Points on a hilly landscape, in no order, each with its height.
From any point a ball rolls to the lowest of the 2 points nearest to it. It stops when none of these is lower. Distance is the straight distance between rows; heights are no part of it.
<159> h=565: -52 25 -94 19 30 11 13 -47 -17 -62 -24 53 -44 -2 -34 -13 5 8 -35 -16 -9 -20
<317> h=572: -16 27 29 -43 41 -10 54 -44 19 55 -31 0 2 -41 -16 9 -45 26 0 29 -1 18
<569> h=214: -2 51 68 -7 -5 -47 21 -5 -7 12 -45 27 -22 -33 10 31 40 -41 -32 34 -22 28
<821> h=601: -50 25 62 -54 26 -26 79 -16 57 27 -19 0 1 -17 -15 29 8 1 -20 -1 -18 -20
<640> h=679: -3 -50 101 -52 -24 3 39 64 36 38 21 -38 49 27 -11 9 -5 4 0 -34 -10 -6
<87> h=429: -28 -28 24 61 26 62 10 -86 27 62 11 22 -69 -33 8 21 58 6 -40 -22 -21 -20
<160> h=436: 13 -1 -39 -10 5 43 -19 -11 -15 -20 -3 4 43 -13 4 -21 11 26 6 -3 13 -16
<411> h=513: -18 -43 -15 14 -70 65 48 -30 -6 1 -52 40 -65 -2 -56 11 -13 42 -46 5 -30 1
<197> h=411: 46 -27 42 33 -85 40 -3 42 -9 -49 -36 -12 42 -7 -2 -7 63 65 20 54 19 1
<878> h=556: -1 40 -23 -51 66 -6 7 -62 -3 54 -7 29 28 -43 3 -6 -34 9 5 18 12 -8
<657> h=424: 10 4 -19 44 -11 47 -27 -41 -5 -27 0 17 21 -26 4 -35 43 67 39 23 10 -40
<1067> h=524: 37 -29 -63 17 -54 30 -32 4 -60 -41 -39 2 -19 5 -19 -15 -27 25 7 24 -3 26
<131> h=497: 6 16 -6 44 -29 4 -14 -38 -84 -18 -57 29 -45 -11 12 25 43 -35 -91 20 10 42
<743> h=635: 21 -96 66 -19 -47 24 27 39 52 31 14 -47 8 47 -21 7 -22 11 10 -45 -52 -18
<507> h=501: 45 28 -31 0 36 -18 -78 2 -69 29 15 1 38 -13 51 19 -6 -58 -10 -13 30 38
<642> h=483: 81 -4 19 24 -7 7 -82 9 -71 39 8 -21 22 -2 58 12 1 -29 -3 6 8 39
<26> h=258: -61 13 18 -60 6 -39 33 72 23 -25 26 13 25 21 7 36 43 -85 -63 -29 4 -18
<178> h=520: 2 19 -38 -51 42 -8 -36 -27 -67 46 -2 13 16 -22 32 17 -8 -81 -55 -5 34 19
<888> h=156: -54 -1 2 -97 7 -2 47 20 7 4 14 14 34 23 -6 22 22 -69 -63 2 26 -25
<992> h=355: -31 -8 -53 -23 -14 43 33 41 15 -97 -8 -3 30 9 -39 -4 29 18 -16 -24 13 -43
<211> h=437: -61 -26 -18 -5 10 62 31 -43 3 -25 18 20 2 3 -1 2 77 -31 -68 -8 31 -48
<1094> h=474: -11 -29 13 -4 -9 39 2 -10 -18 5 12 -8 -9 9 20 19 42 -41 -65 -17 8 -17
<329> h=335: -34 56 36 -38 -3 -24 38 9 -19 -1 -47 38 1 -17 9 39 66 -73 -84 32 18 12
<576> h=496: 77 4 -57 19 -2 17 -98 2 -77 21 7 -12 7 0 35 -13 -51 5 45 21 29 30
<205> h=288: -28 -24 -30 -37 -25 37 44 12 9 -39 -19 -6 -11 32 -43 -1 -16 12 -26 -24 -14 -19
<650> h=458: 19 10 -6 -27 31 37 -62 -9 -30 24 37 0 106 -36 59 -8 43 -18 6 -12 63 -17
<1068> h=606: 8 32 -32 14 -4 -40 -22 -4 -17 -28 -26 14 -46 4 -3 6 -22 -17 1 11 -22 15
<588> h=465: 28 7 53 70 -51 -61 -9 -13 0 2 -33 1 -109 4 0 9 -4 -12 15 39 -57 44
<69> h=526: -17 -68 26 11 -1 16 4 19 12 -7 41 -43 -22 53 10 16 22 -43 -41 -72 -22 -16
<427> h=403: -38 -41 -47 -24 -25 85 26 18 -9 -58 19 -6 43 26 -16 -14 68 -14 -51 -6 41 -48
<486> h=566: 63 1 -6 112 -11 -52 -75 51 -38 -23 55 -60 -21 65 34 -4 -32 -5 20 -39 13 35
<1060> h=510: 52 18 -66 -9 -39 22 -2 -15 -89 -12 -55 35 27 -21 -27 -28 -38 31 -5 59 25 42
<859> h=447: -4 49 32 0 -6 -63 41 9 33 -23 -21 -11 -14 -28 -24 -23 -26 32 59 69 1 18
<101> h=324: -29 -44 30 -6 14 9 68 -12 105 58 0 -16 -31 2 -31 15 -19 27 8 -52 -49 -19
<884> h=536: -21 81 -20 -61 75 -90 -4 15 33 10 9 10 38 -17 9 -2 -50 -22 57 11 15 6
<826> h=575: -9 -22 -35 34 -18 2 -7 -46 -39 -19 -11 -23 -100 36 -4 22 -32 -17 -83 -44 -20 25
<589> h=500: 5 -31 2 -1 30 44 -8 -29 52 34 51 -19 41 4 12 -32 -15 71 60 -30 -7 -56
<891> h=407: 6 -26 15 41 -41 32 12 -16 27 -31 -3 -9 -11 3 -12 -24 21 75 42 18 -19 -31
<685> h=442: 11 -18 23 -34 -15 -34 28 59 47 -27 8 -42 31 21 -24 -15 -45 28 53 -11 -24 -11
<575> h=511: 58 -34 -24 -27 -4 11 -47 6 -28 37 18 -22 12 20 12 -8 -59 2 42 -15 -13 8
<333> h=538: -30 27 -18 -51 69 -12 -18 -59 -9 58 4 34 6 -35 32 13 -6 -61 -41 -10 18 -3
<1026> h=234: -38 7 -12 -95 8 8 49 53 12 -15 4 -13 69 15 -26 1 -17 -10 -25 -8 45 -21
<628> h=552: -42 63 -18 -30 71 -83 21 -19 71 4 13 7 -20 -5 -13 -16 -48 15 62 15 -22 -20
<18> h=508: 39 30 -32 34 -41 -23 -16 -25 -37 -1 -32 11 -60 -21 -21 -63 -59 31 77 72 22 33
<137> h=603: -7 -19 31 -54 33 -62 -6 13 6 48 15 -4 -33 31 10 29 -62 -71 -14 -62 -37 23
<522> h=519: 27 24 -36 83 -41 -22 -47 -23 -43 -28 -24 18 -92 -1 8 -42 -14 15 57 58 10 29
<299> h=509: 19 -11 -5 6 44 -4 -11 -26 51 48 36 -13 1 9 1 -27 -46 49 88 -7 -24 -30
<713> h=491: 34 68 -12 40 3 -27 -39 -12 -21 -7 -9 13 23 -32 29 -30 27 14 65 71 43 8
<1031> h=573: -38 -41 -7 -67 42 -8 9 -48 26 80 33 8 -33 18 6 25 -48 -74 -42 -59 -7 11
<1097> h=470: -19 98 -23 8 12 -81 39 27 13 -61 -31 4 0 -31 -28 -38 -27 12 65 90 31 21
<1006> h=221: 6 -19 -71 -31 0 8 -39 64 -23 -40 24 -32 36 32 6 -1 -25 -25 -9 -44 12 3
<241> h=512: -31 27 -8 20 33 -9 -20 -15 -11 -33 7 1 -7 -3 31 24 65 -44 -52 -26 17 -8
<204> h=550: -4 -42 -36 41 -63 50 4 -23 -37 -50 -29 8 -80 29 -25 7 2 20 -58 -18 -22 11
<108> h=499: 46 51 -62 23 -34 11 -13 1 -57 -28 -36 29 51 -38 -3 -32 4 33 39 78 55 30
<648> h=585: 9 -88 70 38 -21 2 10 21 48 19 27 -29 -26 57 -7 11 -1 -12 2 -76 -60 -15
<867> h=415: 14 23 40 41 -49 -60 8 7 28 -22 -27 -9 -77 -10 -14 -25 -23 11 58 61 -25 16
<967> h=490: 32 42 56 2 22 -50 -52 19 -2 42 14 7 61 -36 60 4 30 -20 36 30 17 14
<570> h=532: 11 -13 24 47 -25 -21 1 -31 -11 6 -26 -9 -106 17 -5 30 2 -21 -51 -17 -52 42
<324> h=400: 16 1 50 16 -44 -59 14 89 55 -32 23 -46 19 10 -11 -28 -17 29 75 23 -17 4
<997> h=290: -17 0 21 -78 26 29 85 29 -17 -17 -26 -28 78 -13 -27 16 -13 29 -24 29 47 5
<641> h=379: 22 -1 51 4 -70 18 43 38 -13 -47 -50 -25 37 -17 -26 -2 14 68 24 80 31 32
<766> h=630: -55 -4 67 -88 40 -47 67 -6 79 60 12 5 -3 8 -15 34 -23 -36 -25 -34 -5 2
<505> h=546: -50 15 -70 15 55 27 9 -28 37 -65 16 21 0 2 -21 -29 10 39 15 -28 -11 -61
<822> h=498: 14 82 -26 32 12 -34 -12 -39 -23 8 -19 32 -21 -30 -4 -63 -35 25 89 94 47 17
<726> h=721: 32 -35 40 -80 18 -12 -25 50 16 55 55 -28 81 19 15 -11 -71 11 54 -40 2 2
<617> h=531: -34 11 -52 67 33 30 10 -61 34 -18 7 44 -62 -13 -30 -8 2 59 29 -10 -28 -43
<525> h=482: 17 -44 10 23 -54 86 28 -46 -32 27 -37 33 -29 -23 -40 7 0 75 -25 32 -7 8
<339> h=706: -6 -41 65 -76 22 2 2 48 32 45 50 -25 85 15 18 -1 -8 -3 12 -45 24 -19
<582> h=450: -4 21 -25 -41 33 42 1 -23 -24 7 12 13 87 -33 25 -15 46 -10 -23 9 59 -27
<109> h=278: -7 -72 -21 12 8 31 -41 67 -12 -38 90 -63 48 71 25 -1 12 -34 -39 -93 35 -21
<38> h=489: -26 63 19 26 79 -28 -43 -25 -2 1 27 15 36 -30 63 17 83 -49 -11 -14 27 -16
<100> h=590: -79 38 -53 -41 38 4 83 -49 35 -9 -20 41 -17 -14 -57 -1 -17 -9 -51 -11 -9 -28
<632> h=434: -21 -33 8 59 -43 53 53 -26 61 -16 -9 8 -49 -6 -55 -9 6 102 29 8 -35 -31
<970> h=521: -7 50 -20 -54 56 -79 -58 59 -2 41 43 9 74 -7 37 3 -53 -46 47 -13 17 29
<1069> h=463: -7 -11 -38 47 -15 94 18 -80 -26 34 -9 67 -24 -40 -38 -18 0 80 -18 14 -2 -15
<767> h=586: -3 34 -78 -10 22 -16 1 -40 -41 -14 -44 39 -41 -7 -22 -9 -43 -12 -17 15 -13 18
<1021> h=264: -35 -46 8 -34 -18 42 93 7 68 16 -21 -19 -26 23 -56 18 -38 24 -27 -34 -27 -21
<288> h=457: 29 0 15 56 -5 -21 -56 40 -20 -18 19 -25 15 10 44 12 36 -22 5 -12 4 24
<988> h=476: 33 32 33 56 32 -19 -59 -9 -25 4 20 -8 29 -29 67 15 69 -14 13 12 14 4
<320> h=634: 11 14 43 -66 8 -69 -14 39 -2 48 -2 1 10 -1 14 24 -45 -44 0 -16 -30 31
<260> h=488: 50 -18 22 24 -59 31 -25 -14 -70 13 -46 10 -25 -7 11 15 30 -2 -42 29 -3 36
<221> h=431: -37 19 10 2 -20 31 46 -46 -33 -3 -43 48 -30 -18 -15 20 60 -28 -86 30 4 0
<191> h=569: -62 41 -43 -16 62 -33 55 -37 68 -11 -9 31 -36 -12 -39 -2 -36 21 9 -7 -33 -35
<152> h=485: 30 -50 30 38 14 47 -36 -33 20 30 38 -30 28 6 34 -10 48 22 30 -31 -9 -39
<989> h=472: 3 -12 19 -2 51 30 -38 -35 12 39 45 1 40 -14 41 -2 41 -8 7 -38 9 -35
<906> h=448: 59 -25 26 40 -100 18 -29 46 -53 -37 -41 -4 -1 -1 11 11 24 12 6 45 7 46
<562> h=273: 33 -21 52 -3 -72 -23 5 91 2 -29 -15 -26 3 23 -13 16 4 -5 -4 14 -39 16
<964> h=263: -13 -24 -44 -19 27 9 -51 44 -25 -29 66 -41 49 35 24 15 4 -60 -37 -65 41 -3
<382> h=327: -14 18 62 1 1 -52 11 26 25 1 -11 10 -24 4 13 38 44 -43 -31 -12 -35 7
<493> h=505: 17 39 48 -20 35 -91 -57 62 9 65 45 1 84 -14 56 5 -21 -38 55 8 9 35
<939> h=518: 3 24 -12 35 36 4 -7 -56 34 26 3 16 -27 -19 -11 -32 -27 58 70 20 -18 -25
<788> h=541: 29 -44 -67 63 -52 41 -42 5 -28 -76 3 -11 -37 37 -7 -33 -6 59 41 -4 -12 -4
<421> h=484: -1 103 -18 35 27 -67 -13 5 21 -40 -8 24 17 -44 11 -24 34 -3 55 74 29 8
<633> h=383: -25 -56 45 19 -3 35 46 -38 69 78 1 5 -52 -3 -15 29 31 -17 -41 -45 -41 -17
<634> h=555: 48 -29 -25 97 -29 -11 -66 20 -30 -56 33 -47 -38 59 19 -17 -6 30 24 -29 4 14
<283> h=363: 37 -21 23 42 -65 -25 -15 66 21 -49 1 -29 -5 21 -14 -21 7 15 65 24 -14 4
<1114> h=527: 15 -43 -48 -40 16 18 -8 -16 14 21 14 -10 -26 28 -12 -3 -71 7 11 -50 -30 -12
<828> h=412: -4 8 63 44 -2 -56 -26 63 3 -11 13 -20 15 15 30 33 49 -50 -28 -28 -17 20
<890> h=337: -2 17 51 -34 -10 21 75 35 -21 -38 -52 -26 61 -18 -24 8 14 46 -10 64 36 24
<477> h=449: -28 -31 -19 38 12 95 13 -71 7 36 13 35 -31 -27 -16 0 30 31 -34 -10 -1 -31
<405> h=551: -13 -47 -32 -30 17 37 11 -47 1 56 8 8 -55 5 -9 19 -42 -51 -44 -38 -25 7
<176> h=141: 8 -14 -11 -30 -25 -21 -6 85 -7 -35 -5 -21 23 23 -7 8 -20 -22 1 -18 -19 13

Where does a ball stop that starts at each point below?
<634>: <867>
<525>: <1021>
<967>: <569>
<100>: <891>
<38>: <569>
<260>: <888>
<767>: <891>
<18>: <867>
<589>: <891>
<743>: <1021>
<241>: <1021>

Call two points neighbours if one is among the 2 nearest of the other. Go from one point of each pair to the other, from neighbour to neighbour, staying as low as possible. Name the highest point that can't be avoided.
<1021> and <888>: <241>
<1021> and <891>: <100>
<569> and <867>: <486>
<888> and <569>: <382>
